Points, in no order, along strands that fork, close into loops and pass close to each other.
Two points are linked if the straight distance between their rows is under 101. Some points are linked to none.
z_283: [ 18  12 -27  17 -49  35  14  23   6 -21  14 -41 -49 -49   7 -15   3  -9
 -40  -5 -12 -41  -3  13  -4  51 -28  81  -6 -74  32 -38   6 -49]
z_719: [ 21   5  -4   0  23  10 -32  -4  10  24   9   7 -17   5  24  31 -77  40
  18 -21 -35  18  37 -10 -20 -35  -5  -8 -23  16 -82  27  15  29]
z_160: [-33  -9  26  32  42 -19  22 -32 -14  11  -8  11 -11   4  -9 -58  46 -27
  -6  11  57 -56 -14  36   9 -25  31   6  14  43   1  13  -8   5]
z_721: [ 12 -10 -17  31   9 -13 -29 -39  20  17   9  21 -18  -9  14  28 -52  32
  29   0  -8  27  20   9 -16 -41   1  15 -34  52 -84  24  10  24]
z_30: [ -9  -3 -17   1  38 -25 -15 -12   4  11  33 -20 -51  -1  41 -37 -38  -4
 -17 -35   1 -49  13  50 -27 -10 -17  52 -12 -23 -30  39  -6   1]
z_376: [-74 -28  -8  20  28  -8  30  14 -21  -6  -9 -32  35   2 -26 -34  30 -62
 -21  13  55  -6  -9  37  18   0 -19   0  24  21  30  13   6 -52]
z_452: [ -1 -19 -66   6 -75   5  -6   3   7 -35  -4 -37  14 -28 -16   6  19 -53
 -22  24  32  27 -12   7 -27  20 -30  40  23 -10  41 -18  58 -16]
z_401: [-14 -25  -5   4  25  -2   6  51 -17  26  17 -38 -19 -42 -19 -47  -4  -9
 -42  -3  13 -34 -10  16   1 -16 -14  12 -14 -65  17  -5  17 -28]
z_532: [ -4  12  43 -31  57  -3  19  33 -17  27   8  13  21  19   6 -18   6  12
 -11 -20 -10 -13   0  -1  19  -3  10 -41  19 -30  25  14   1   0]
z_313: [ 14 -19 -53 -12   5  -3 -19   3 -13  35  25 -49 -11 -37   4 -19 -10 -36
 -49 -27  18  -1  -9  17 -39 -25  -9  14 -21 -50   9  10  42  -6]
z_977: [  5 -23 -27  12 -39 -13   2 -27   9   2  -4   0  34 -31 -32 -18  59 -31
  -2  45  45  10 -35   5 -25  -5  25  -2   5  22  27  -2  47  -3]
z_690: [  8  -1 -40 -25  42  35   5  46 -11  10   7 -24   1   8  15  46 -81  26
  -6   0 -27  58  38   0   7 -26 -39 -19  -2 -16 -25  12  32 -22]
z_694: [ 13 -13 -31  10 -34  21   1  46 -17 -10   3 -19  -5 -36 -28  15   1  24
 -25  14  -8  34  -3 -23  -7  -5 -12  24 -18 -53  18 -25  29 -40]
z_167: [-39  -8 -26 -19  26  20  36  39  -4 -34  -5 -54  10  20   5  12 -14 -30
 -26  -2  -7  15  14   5  33  31 -68  20  23 -19  40 -16   3 -42]
z_351: [-16  27  46 -33  63  14   3  23   5 -13  12  -3   0  43  23  24 -46  10
  25  -9 -53  -1  45 -10  47  12 -44 -17  22  16 -27   3 -27 -27]
z_783: [-35  -7 -40  -1  10  -7   4  -6  -1  10  14 -40   5 -15   7 -43  14 -69
 -25 -31  43 -41 -10  59 -18  13 -23  31  12 -11  17  24  13 -33]
z_350: [-76  -3  36 -23  51  -8  42  36 -37  -2   0 -23  29  24  -9 -36  47 -49
 -23 -13  28 -39 -26  13  36  36 -29 -43  51   8  58   9 -31 -32]
z_651: [ 49  -6  21  -7  -9   6 -38   3   6  54   7  22 -14 -27   4  -5 -11  43
 -20 -26  -7  -6  -1  -4 -41 -27  47 -19 -38 -34 -40  18  29  42]
z_14: [ 22 -12   3  33  18 -25 -30 -62  13  19  19  30 -35 -20   0   6 -10  20
  19 -22   9 -24   3   7 -28 -55  39  19 -19  33 -67  29  -5  56]
z_935: [-44   7 -52   7  -1 -10  30 -27  -5 -36 -15 -42  13  35  -4  28   7 -67
  47  44  45  44  20  32  19 -16 -24 -12  21  66   6   4  -7 -21]
z_408: [  8  -5 -59 -18 -37 -16 -12 -32   9   6  12 -27  -2 -10   5  -5  -4 -44
   3 -18  14  15  -5  19 -43   9 -12  12  -1  10   2  20  24  17]
z_322: [ 19 -27  33  29 -26   7 -10  37   3  12   1  10 -14 -35 -43 -21  33  49
   2  13 -21  -9 -28 -20  -6  -6  29  16 -29 -65 -10 -30   4 -37]
z_342: [-65   6 -31 -24  44  -8  27   1 -21 -24 -11 -43  41  32  -2  15   8 -82
  -5   3  24  25  14  -1  16  20 -42 -42  41  39  44   3 -21 -22]
z_879: [ 12 -27 -17  35  -1  -7 -28  26  -9  24  27 -29 -37 -56 -15 -58   1   8
 -28   6   8 -47 -12  18 -18 -26   2  40 -25 -59   0  -9  35 -20]
z_410: [-37  -8  20  -7  61 -25  18   5 -21  20  15   4  22   1 -20 -25  22 -24
 -18  13  28 -12  -8  20  12 -35   2 -38  25  12  19  26  -4  -9]
z_56: [ -1 -10  -9 -12 -27  -2  28  10  -1 -11   1 -25  25   3  -9 -19  22 -32
 -32   4  22 -12 -16   9  -7  37  -3   7  24 -17  61 -19   6 -20]
z_43: [  2 -26  -3  -2 -13 -22  12 -23 -11  15  -1   6  49 -20 -45 -15  56 -31
  -4  42  49   5 -11 -11  -7 -33  39 -52  17  12  29   6  35  14]
z_805: [ 32  -3 -46  -3 -63  30   0  49   9  -9  -6  -2  -8 -48 -23  31  11  24
 -38   6 -24  55  -9 -51  -3  10 -11  16  10 -70  44 -40  49 -23]
z_394: [ 33  -6  33  23 -57  30 -36  29  14  17 -15  24 -33 -55 -18 -16  14  69
  -5  -4 -29 -15 -34 -30 -13   8  37  23 -53 -70 -22 -32  15 -12]
z_147: [-15  15 -12  20 -29   6 -11  -8  15 -35   7 -22 -26  25  26  12 -49   9
  23  11 -38   8  17  12  -9  41 -23  71 -10  30 -32  10 -30  -9]
z_664: [ -3   2  26 -11   9   9   5  21   8 -10   2   6 -12  24   4 -15 -21  22
  -2   1 -28 -23   3  14  15  30 -20  29  -8 -16   5  -9 -26 -19]
z_230: [-16  22  86  20  21   9  16  17   8 -21  -2  26  -9  35 -13 -17   0  34
  34   3 -20 -34   2   5  50  26   5  28   6  15  -7 -26 -54 -22]
z_756: [ -1  32  46 -29  18  21  19  24   7 -13  11 -10 -19  29  37  -3 -24  13
 -21 -28 -44 -34  19  -3  13  51 -30  27  14 -30  12 -15 -46 -11]
z_217: [-28  36  68 -60  69   3  29  17  -3  -1  -8  27   7  51  21 -17  30 -12
   9 -20 -18 -46   2 -14  33  29  10 -48  35   8  21   5 -41   7]
z_622: [  1   2 -26   1 -29 -15  -9 -43  10 -23  -2   1  -3  10  -2  -9   1 -35
  20  20  18   9  -3  13 -17  -2   7  12  -2  32  -4   7  -1  11]
z_603: [ 11 -26 -10  79 -35 -20 -28 -61  18 -18 -15  22  -4  -9  -5  24 -12  29
  41  40   8  34   3 -10   2 -32   2  28 -25  55 -66  -5   1  27]
z_400: [-20 -26  27  -1  27  -2  13  27 -22  18  12  16  44   7 -35  -6   1  33
  -1  12  -4   6   0 -20  31 -33   0 -35  13   0   8   8   1 -21]
z_920: [-28  -1 -32  23 -18  -5  12 -21   2 -44 -20 -21  11  28  -9  39  -3 -23
  54  58  14  72  12   6  23 -22 -17   4  15  72  -5   3  -4 -14]
z_164: [ 26  10   7 -26 -24  13  31  16   9 -19   6 -20 -14   7  25 -11  18 -10
 -32 -18 -32 -23  -4  -6   5  58 -14  31  -3 -41  48 -29 -22  -4]
z_338: [  0  14  27  -6  35  -7  19 -50  -6  17 -11  51   0  31   2   0  44   2
  19 -14  45 -27  -8 -14   5 -44  62 -50   8  40  -4  19 -35  51]
z_579: [ 47   3 -31  -2 -58   9 -50 -14   4  13 -17  14  32  -9  -1  64 -18   8
  18  16 -16  60   6 -40 -32  -5   6 -31  -5   4  -2   7  26  47]
z_210: [ -2  -4 -39 -13  13   6  -3  13  -5   0   5 -27  14  11   0  26 -52   8
   7  12 -19  49  22   2  -3 -34 -20 -11  -3   9 -28  15  28   1]
z_931: [  4   7  11   6  10  23 -11  34  14  -1   8   5 -15   3   6   5 -45  40
   2   4 -45  19  22 -11  23   5 -23  22 -20 -19 -26 -17 -12 -19]
z_361: [ 21   2 -72  -7 -79   2   9  18  -4 -36 -15 -41   1 -28  11  26  13 -37
 -26   2  -4  32 -12  -7 -21  44 -41  54  18 -27  50 -34  39 -19]
z_908: [-23  11  46  14  42  -4  16   3  13 -23   3   1 -22  32   9 -20 -22   9
  25  10 -13 -27  15  19  38  -2 -12  24   6  45 -21   0 -49 -17]
z_901: [-15   5  26   3  35 -22  29 -43 -13  14  -9  40   5   2  -5 -34  57 -15
   2   0  58 -48 -25   6  18 -44  58 -33  13  37   9  10 -16  24]
z_308: [ -5  20  -3 -26 -19  -4   8 -16   5 -25  -8  -9  13  18   0   0  35 -46
   0   8  29  -8 -20  15  -7  35  -3  -8  30  22  47 -15 -21   5]
z_518: [ 27  16  41  10 -25  -7  -7 -35   7   5 -24  71  22  32   4  31  55  14
  45  14   3   4  -7 -36  24  -5  70 -63  -6  35  15  -6 -28  50]
z_780: [ -5   1   2 -25  45   1 -10   8 -12  26  18  -3 -33  -2  38 -39 -27   8
 -33 -47  -7 -67  -4  35 -13 -10   0  24 -18 -42 -10  25 -14   5]
z_378: [-63  -8   4   3  58 -21  26  -9  -7  -2  -1 -13  15  -5 -15 -48  34 -55
 -16  -5  59 -34 -10  41  10 -21  -1 -13  15  39   7  20  -5 -21]
z_189: [ 12  36  14 -42  41  28  -5  40  -7   9  11 -14  -3  32  26  29 -78  22
   9 -20 -60  12  44 -14  36  11 -32 -25  -2 -18 -25  -1  -1 -16]
z_802: [ 19   7  50  50  -5  -2 -37 -62  27  -5 -19  81  -7   5  36  43   0  43
  37 -18 -11 -21  -4 -29  20 -19  46  -3 -18  46 -58  -2 -45  54]
z_328: [ 53   9  24   0   5  11 -53   2   5  52  -4  43  -8 -14   9  36 -51  52
 -13 -41 -25  -4  23 -20 -25 -24  30 -34 -41  -8 -60  21  19  48]
z_457: [  8 -20  52  20  44 -15   9 -30 -15  31 -15  69  35   3 -24  13  35  39
  14   8  22 -12  -4 -23  17 -56  57 -80   1  36 -19   8  -4  17]
z_301: [  8   6 -29 -43  -9   1   6  -3  -3 -14  12 -21   6  10  19  12 -26 -20
 -19 -22 -15  18  11   4 -13  36 -34  11  18  -5  21  -3   1  14]
z_947: [ 24   8 -20 -20  -5   5  -8  -7  -1   9  16 -14 -17   5  33  -9 -24   6
 -30 -23 -19 -14   1   2 -29  26  -5  26 -11 -39  13   5  -4  10]
z_96: [ 27 -23   5  18 -22   1  -8  26  -4  27   5  -8 -23 -48 -29 -52  32  20
 -24  14  10 -27 -34  -7 -20 -24  38  21 -25 -72   0 -13  33 -35]
z_782: [-11   6  -8   6 -18   0 -13 -18   7  -6  17 -10 -52 -15  29 -46 -22  -7
 -20 -28  -2 -64   2  45 -30  29  -4  78 -27 -14 -25  25 -17  -6]
z_575: [-14  -3 -33 -32  34  34  15  67 -22  -4  -5 -39  29   9  12  37 -53   8
 -20  -4 -39  50  32 -13  37  -7 -50 -25   5 -23  14 -13  13 -33]
z_704: [-27 -16 -20  18  -1 -29   8 -48 -10  -2   2  -1  32  -8 -35 -20  54 -45
   8  41  56   7  -5  15   2 -43  29 -34  24  44  13   9  12   2]
z_791: [-14 -14 -30 -15  17  -9  17  25 -14  -2  12 -34  44  14 -15  24 -23 -17
   4  23  -4  52  19  -2   7  -4 -31 -16  21   9  11  -4  23 -15]
z_90: [-15  29  75 -19  59   3  26  21  -5 -15  -1  35  -8  56   6 -17   9  21
  17 -12 -27 -38   7   1  47  36 -10  -6  25   1  10   0 -58 -11]
z_426: [  9  13  22  -6 -12  -9  14  13  -3  19  -9  18 -37  -7  28 -74  39   1
 -21  -9  16 -84 -59  24 -20  23  45  38 -10 -36  20  -1   0   7]
z_377: [  4  25  17 -15  -7   1  33   1   2 -20   1  -8 -30   8  14 -43  10 -24
 -22  -3   4 -42 -20  28  -7  56 -11  37   9 -14  38 -14 -25 -10]
z_208: [ 29  -5  53  26 -61  19 -32  16  20  22 -21  48  -8 -26   5  -6  19  75
  16  -3 -29 -10 -46 -30 -10  19  53   7 -40 -38 -25 -20  -6  19]
z_796: [-14   2   1  39 -15  -9  13  -4  12 -29 -16  13  38  25 -24  32  -3  16
  39  58   9  63   5 -12  36 -20  -9  -9  -6  55  -7 -16   1 -10]
z_202: [-20  21 -16  -8 -16  13   8   3  14 -43  -9 -44 -16  40  32  37 -42 -19
  21  17 -24  18  22  21  11  42 -44  38   3  26 -14 -19 -30 -13]
z_145: [ 32   7  19   0 -18  35 -57  26   9  36  -7  34 -14 -33  12  25 -57  67
  -8 -35 -35   6  14 -28  -5  -8  18 -13 -42 -53 -54   6  13  10]
z_240: [-13  -3 -36 -28  17  23  26  59 -24 -25   5 -40  14   3   1  33 -27   3
 -32 -10 -24  50  17 -28  24  19 -54  10  22 -29  49 -24   8 -47]
z_259: [ 22   7 -44   7 -68  22   3  17   2 -41   6 -43 -34 -49   5  13   6   2
 -32  -4 -13  14 -14 -15   0  58 -27  71   2 -51  40 -44  20 -20]
z_505: [  5  -2  -5   5   3 -19  -9 -29   9   6  10   2 -28  -5   6 -15 -22  -7
   7 -10   4 -13   7  25 -26 -11   2  28 -17  19 -25  15  -3  23]
z_450: [ 18  -2 -15 -20 -19 -26  -9 -56  -4  25  -3  39  21   3  -7   6  39 -33
  17 -11  42   9 -15 -16 -33 -36  65 -78   8  25  11  14   2  66]
z_907: [ -5  24  -8 -66  43 -12  19   2 -16 -14  11 -21  17  33  34  20   5 -50
 -26 -46 -17   3  13  -9  10  43 -28 -30  44  13  54  11 -12  27]
z_166: [-14  13  -2 -58  98   7  -6  26 -38  34   7 -17  19  14   5  30 -52  -6
 -19 -34 -22  20  32 -14  15 -32 -32 -65  26  -6 -16  36  31   8]
z_368: [-36  28   9  -5  39 -14  17  -9  -7 -39 -15 -19   6  59  -3  22   6 -46
  42  25   9  16  40  -4  43 -17 -15 -30  37  70   1  -1 -37  -9]
z_523: [  6  19  45  38 -12  -8 -10 -68  14  -8 -21  72 -17  21  25  23  43  14
  38   3  24 -20  -4 -35  16 -22  63 -12 -13  57 -35  -7 -57  65]
z_295: [  9 -30   7  25  23  12 -17  40 -13  34  -4   2  14 -37 -31  23 -42  77
   7  10 -23  50  21 -21  12 -68  -2 -21 -35 -22 -43  -6  38 -47]
z_418: [-35  18 -38 -50  31  -6  23  -6 -13 -38   0 -46  23  48  17  57  -3 -72
   6 -10   4  49  13   0  16  30 -42 -53  60  32  42   1  -8   8]
z_476: [ 15 -12 -29   5 -54 -11   1  -1  -1 -22  -8 -10  30 -14 -37   0  36 -30
 -12  51  28  31 -18 -13 -22   7  -5  21  13  -4  44 -10  48  -1]
z_717: [ 16  28  20 -42   3  10 -10   3   4   2  11  12 -35  18  44   4 -36  17
 -17 -48 -45 -34  12 -10 -17  43  -9  23   1 -34   3  11 -31  28]
z_277: [  1  17  -6  24 -62   7 -25 -24  16 -16   3  -7 -38 -14  19 -34 -10   4
  -2   4 -17 -49 -14  22 -28  51   3  83 -13  -5  -5  -1 -24  13]
z_254: [ -8 -17 -53   6  11 -26 -15  -4   1  25  26 -41 -19 -30   7 -49 -17 -47
 -25 -13  29 -31  -7  47 -35 -22 -19  36 -11 -19  -3  26  31 -16]
z_873: [-62   6  13 -30  58  -5  44  29 -41 -29  -9 -51  24  35  -4  -4  18 -54
 -21 -10   9   2  -3   6  40  34 -48 -31  50  13  42  -4 -13 -31]
z_912: [ 27 -17  42  72 -33  -2 -54 -40  21  -1 -28  69   6 -20  14  41  -2  57
  39  -5 -23   8 -19 -29  12 -15  33 -10 -39  46 -72  -1  -7  56]
z_339: [ 46   8  34 -26 -36  12 -17   2   9  25 -18  55  63  17 -11  39  31  32
  13   1 -16  24 -11 -46  -3  13  31 -66   0 -16  37 -12   9  42]
z_306: [ 34  12   0 -13   2 -16 -23 -47  18  18   4  52   4  23   2  27  20  -9
  26 -22  18  14  13 -15 -24 -24  47 -61  12  36   7  21 -13  75]
z_909: [  3 -18   2   1   3 -22  12 -35 -10  28  -5  35  35  -9 -26   7  60  -9
   3  14  35  12  -7 -19 -14 -44  50 -83  15  29  22  14   5  36]
z_412: [-56  -1  50 -12  30  -3  61  25 -20 -15  -9   5  30  35 -28 -53  66 -31
  10   2  30 -42 -22  17  34  38   8 -36  33  14  53  -9 -44 -34]
z_700: [-14  -8 -71 -21 -30 -26  -7 -58  16   0  22 -29 -32  -5  23  -7 -24 -50
  24 -20  25   5   3  46 -40 -21 -30  33  -5  42 -17  44  27   0]
z_124: [ 44  12 -13 -27 -77  11  -1 -19  10  -6  -4  11  13   1  18  16  33  -3
 -17   3 -18  20 -20 -34 -30  54   1  -2   4 -23  56 -22  10  42]
z_142: [ 46  -1  -1  26 -56  12 -60  -9  11   3 -26  54  33 -13 -18  63 -16  47
  24  13 -32  59   0 -49 -11   1   7 -45 -23   2 -35  -8  32  45]
z_13: [-19  17  -7 -61  37   6  37  18 -10 -44  -4 -41  22  40  27  36  -3 -35
 -21  -7 -18  33  21  -7  24  54 -48 -30  57  16  40  -4 -13  -8]
z_101: [ 29   2  56  20  12  -9  12 -31   6  24 -27  79  31  12  -8   8  54  41
  25   0  18 -13 -22 -39  -1 -26  78 -63  -2  19  -6  -8  -8  41]
z_382: [ -4 -23  -7  13  17  -4  11   8 -10  -5  -8   3  46   8 -38  28 -13  21
  28  48 -17  64  15 -19  24 -49  -2 -32   3  43 -16   0  15 -18]
z_759: [ 20 -23 -22 -11 -12  -3 -15  -1  -5  36  22 -18  -3 -36   3 -47  17 -17
 -43 -13  19 -40 -36  11 -44  -9  26   5 -17 -53  12   5  34   7]
z_432: [  8  11  -2  -5 -57  -5   0 -38  13 -25  -6   7   1  28   1  13  28 -35
  32  24  17  17  -3  -1 -15  32   8   3  11  41  30 -10 -16  29]
z_157: [ 34 -21 -15  44 -68 -11 -54  -9  20  -7  -9   2  -2 -40 -30  20   1  40
  17  42  -6  39 -16 -33 -35 -21   7  26 -25  -2 -38   3  47  24]
z_903: [ 39 -12  32  49 -41  17 -54 -14  28  10 -30  47  21 -25 -13  42   2  65
  27  13 -27  31 -16 -37   0 -11  25 -25 -37  17 -50 -11  15  35]
z_615: [  0  -2   8  17  12 -15 -34 -59  17   1   8  27 -48  -1  33  10 -35  34
  26 -35  -4 -40   7  14 -22 -26  14  36 -18  48 -65  24 -23  50]
z_868: [ 28  -8  23  38  45 -15 -19 -45   9  27 -14  50   8 -10  -7  31 -14  41
  23  -8  -3   9   9 -19   2 -68  42 -49  -3  49 -59  19   1  37]
z_823: [ 36   3  11 -15 -37   1  30  13  -1  12   0 -11 -20 -31  10 -49  49   0
 -26 -13   8 -60 -49   9 -22  49  30  29 -12 -66  42 -21  13   6]
z_427: [ 20  14   9 -21 -10  19  16  44  -2  11   9  -3 -13 -15   8 -10   0  25
 -36 -25 -33 -22 -12 -13   9  38  -8  23  -9 -80  40 -39  -6 -34]
z_31: [-40  10 -10  -8   2  -2  24   0   6 -66 -16 -43 -14  51  10  16 -21 -51
  30  31  12  16  29  25  17  41 -44  32  25  56   3  -1 -25 -30]
z_139: [ 18  20  22 -18  41  15 -28   5   6  23   8  17 -20   8  22   8 -61  39
   0 -19 -31 -16  36  -1   9 -19   2  -3 -19  -8 -53  27  -5  11]
z_864: [ 21  -6   9   0 -35  16  23  39   5   4   2   3   2 -26 -14 -29  41  16
 -24   4  -9 -28 -38  -3 -10  41  11  23 -17 -83  43 -37   9 -35]
z_98: [ 39 -12   7  -3 -43  -4 -34  -8  12  29  -2  19  -9 -42  -3 -21  11  37
 -18   3   1 -10 -24 -14 -41 -13  47   1 -40 -59 -31  -8  32  18]
z_462: [-16  -7   5 -22  74  -3  -5  19 -21  17  16 -10  20   7  -3   3 -26   5
  -5 -10 -17  21  27   2  11 -40 -26 -57  16   3  -9  25   3  -1]
z_87: [  0  14  -4  16 -30   9  26  15   4 -11   8 -34 -45 -10  21 -40  -1 -12
 -35  -5  -6 -65 -16  29 -17  59 -14  77 -15 -45  26 -15 -17 -26]
z_383: [-17   5   5  18  24 -18 -19 -45  12   4  22  18 -46  -4  20 -30 -25  -1
  15 -21  15 -49   1  38 -12 -30  16  53 -26  35 -50  33 -27  22]
z_109: [-36   1 -16   2  -7   6  38  29   4 -55 -23 -57   0  32   8  17 -29 -38
  -5  18  10  27  20  27  18  55 -65  35  21  20  37 -10   1 -52]
z_950: [ 32   7 -21 -19 -79  25  -1  12  14 -13 -11   1   9 -27  -4  27  19   9
 -29   3 -23  35  -7 -48 -19  37  -4  17   8 -49  43 -29  29   7]
z_89: [-13 -10   9  -7  55   2   4  21 -15  12   2   6  31  14 -22  28 -28  33
  18  14  -8  42  43 -10  28 -60 -14 -60  16  34 -34  17  17 -12]
z_799: [ 47  -3  -5   2 -41  25 -43  16  12  32   3  20 -28 -59   5 -10 -14  57
 -25 -17 -33   6 -15 -39 -40   6  37   4 -30 -82 -20 -11  22  12]
z_326: [ 12  20  46  19   8 -14  17 -66  -5  -1 -27  61  -2  34   6  20  62   6
  46   5  29  -3   3 -30  27 -36  68 -53   0  53  -1  -3 -55  67]
z_526: [-30 -28 -36   3  22   0  11  45 -25  17  12 -53  19 -29 -14 -47  34 -45
 -54 -15  29 -22 -21  31  -1  10 -14  12  -4 -62  39  -7  37 -39]
z_663: [-46  -4 -23  15  13 -23  16 -31  -3 -22  -1 -16  32  23 -28   2  30 -43
  26  38  46  38  11  12  21 -27   1 -26  21  68  19   2 -13 -13]
z_910: [ 27 -23  -2  55 -24   0 -35   0  14  14   3  14  -4 -44 -20   9 -19  50
   8  28 -19  19   3 -23 -12 -44  12  24 -28   1 -52  -2  24  11]
z_486: [-19  28  41 -41  48  -8  33  -7 -10   1  -7  24  13  44   2  -7  35 -29
  13 -10  18 -29  -4  -2  20   3  29 -59  30  29  38   1 -42  28]
z_293: [ -4  19 -43 -55  13   9  19   3 -17 -21  24 -55  -7  10  49  25 -23 -45
 -36 -50 -32  12  18   7  -2  47 -54  12  28 -17  38  -1  -4  -1]
z_812: [-11   2 -19  64 -40  -6 -20 -55  31 -28 -17  13 -18  19  16  43 -15   3
  69  43  10  59  16  -6   9 -17  -4  19 -14  79 -57   6 -25  23]
z_91: [-13 -16  37  11  45 -16  23  -3 -15  25  -5  39  44   4 -41  14  18  52
  14  15   5   5  11 -21  27 -63  21 -71  10  20  -8  14   2 -10]
z_346: [-25  43  35 -17  52   3  12   1  -4 -23  -5  -2   3  51   6  30 -24  -2
  40  15 -19  15  44  -3  43  -9 -18 -30  20  48 -38   6 -34  -7]
z_20: [ 14 -26 -61 -11 -10  -3 -24  -1  -2  17  20 -37  -7 -23   1   9 -25 -16
 -15 -10   6  20  -1   5 -33 -21 -12  11  -1 -23 -22  24  29   2]
z_133: [ -8  24  26   9   5   1 -23  -3   8 -21  11  10 -42  19  37  -4 -45  24
  16  -4 -37 -29  21  11   5  16 -10  68 -16  12 -43   0 -40   5]
z_76: [-11  11  -6   1 -42  -8  17 -26  11 -35 -10 -17   2   4  -5 -25  48 -74
  -4   9  54 -24  -6  31 -10  53 -13  28  27  23  41  -9  -9  -5]
z_45: [ 12 -28 -30  38 -11 -26 -35 -65  11  18  12  11 -28 -26  -4   6 -29  19
  21   5  11   7  -5  15 -23 -62   9  22 -23  44 -64  31  31  23]
z_593: [-16 -19 -74  27 -21   7  -3  29  -5  -9   9 -70 -24 -39   3  -7 -27 -40
 -22   9  16  12   5  35 -28   6 -45  66 -12 -24 -14  -2  23 -49]
z_621: [-22   1 -11   8  -9 -10  19 -11  16 -21  -2 -25 -12   0   7 -52  27 -67
 -20  -9  57 -57 -17  62 -15  54  -9  30  12   3  29  13 -16 -23]
z_676: [-14  -3 -51  34 -21 -24 -14 -56  12 -19  -2  -4 -33   4   8  21 -24  -5
  57  32  16  34   6  20  -8 -24  -9  30  -8  76 -51  26 -10   9]
z_121: [ -8 -26  37   2   8   9  18  65 -24  19  12  20  25  -8 -55 -11  25  55
   5   1 -19  12  15 -13  31 -25 -10 -16  -5 -30  -3 -20   3 -56]
z_546: [ 11 -13  28  35  -3   6 -24  21  20   9  -3  15  -3  -8 -25  -1 -21  54
  10  16 -34  20   8  -9  15 -21  -1  28 -34 -15 -44  -4  -1 -14]
z_848: [ 36   7  12  -9 -64   1 -10  -6  15  -6 -11  38  36   3 -14  27  21  17
   7  15 -20  27 -26 -42 -16  26  21 -22  -7 -19  30 -19   1  37]
z_568: [  1  -6  -7   0  13  25 -14  56  -7  20  11   0   9 -18 -23   5 -45  54
  -5  -1 -38  35  28  -9  32 -32 -28  -8 -23 -36 -24 -14  19 -44]
z_146: [-35  13  51 -28  27  -2  46  -5 -16 -16 -22  15  25  47  -8 -28  72 -34
  20  13  37 -31 -16   6  34  17  30 -41  30  44  46 -13 -54   3]
z_399: [-19  -2 -63  10 -17 -23  -7 -72  19  -4   5 -12 -35  -3   1  -6 -21 -44
  59  -8  47   8  -7  39 -23 -32 -28  24  -3  84 -35  31   4   0]
z_47: [ 38  -4  35  22 -38  25 -51   9  23  26   0  50  -6 -19  -4  12 -21  69
  10 -16 -41   5  -1 -33   4  10  24  -2 -39 -32 -31 -22  -2  17]
z_967: [  7 -11 -42  15 -19  12  -4  42   8  -4   3 -42 -34 -42 -14 -19 -22  -2
 -23  11  -2   8  -7  14  -7   4 -31  49 -20 -55  12 -12  34 -42]
z_119: [ 11   5  24  -2  34  -4  13  24  -8  19   1  14 -34 -14  34 -60   5  20
 -24 -31  10 -84 -33  40 -19  -1  31  19 -23 -41   5  22 -10   2]
z_834: [  7 -34  41  41 -17  17  10  66 -18  23   9  26  15 -32 -66 -23  27  65
   9   3 -12  15  -5 -13  15 -16  12  14 -21 -47  -5 -42   0 -76]
z_831: [ 39  36  24 -29 -42   5  32  -7  15  -9 -14  32   9  30  22   5  42   1
   1   0 -10 -15 -30 -15  -9  66  39 -14   3 -10  51 -24 -27  39]
z_285: [  9 -11  -6 -13 -12  -1   9   8  -7  12  11 -16   4 -23 -23 -38  35 -20
 -33  13  22 -18 -24   3 -27  13  19   5  -2 -35  41  -6  22   1]
z_767: [-64 -33 -20  11  29  -3  27  44 -33  -2   3 -57  28 -18 -28 -28  26 -49
 -50   0  41  -4 -13  36   8   3 -29  -5  21 -22  51   3  24 -56]
z_143: [ -2   7  35   2  52 -13  -1   3   2  11   0  14 -18  18   8 -10 -35  21
  10  -7 -12 -15  24   7  14 -20  -5   9   3  22 -35  13 -28  11]
z_830: [  6  21  -9 -50  55  20  -1  36 -14  22  13 -17   5  19  26  46 -62 -10
 -13 -38 -48  29  44 -14  15   8 -46 -62  22 -23 -11  14  20  -9]

A fork is a point with three links, a tip a point with one. Leave the first point through the second and follow the links. Name the first fork or tip that comes.
z_935; z_920 -> z_368
z_277; z_782 -> z_43
z_87; z_377 -> z_277
z_719; z_139 -> z_907
z_486; z_217 -> z_622
z_791; z_210 -> z_133
z_133; z_147 -> z_791

How many points has the smallest loop of links through each point below? Write 0 if it is on no loop.
z_208 -> 8
z_676 -> 0
z_401 -> 19
z_622 -> 9
z_830 -> 0
z_31 -> 0

Name the points in between on the shortest way along the links from the first point to the second, in order.
z_101; z_98 -> z_457, z_91, z_400, z_121, z_834, z_322, z_394, z_799
z_142; z_834 -> z_903, z_912, z_802, z_523, z_326, z_518, z_101, z_457, z_91, z_400, z_121
z_615; z_486 -> z_14, z_45, z_721, z_719, z_139, z_143, z_908, z_230, z_90, z_217
z_830; z_864 -> z_166, z_462, z_89, z_382, z_796, z_920, z_935, z_663, z_704, z_43, z_977, z_476, z_452, z_361, z_259, z_283, z_87, z_377, z_164, z_427
z_526; z_802 -> z_767, z_376, z_378, z_160, z_901, z_338, z_326, z_523
z_139; z_13 -> z_143, z_908, z_230, z_90, z_217, z_486, z_146, z_412, z_350, z_873, z_342, z_418
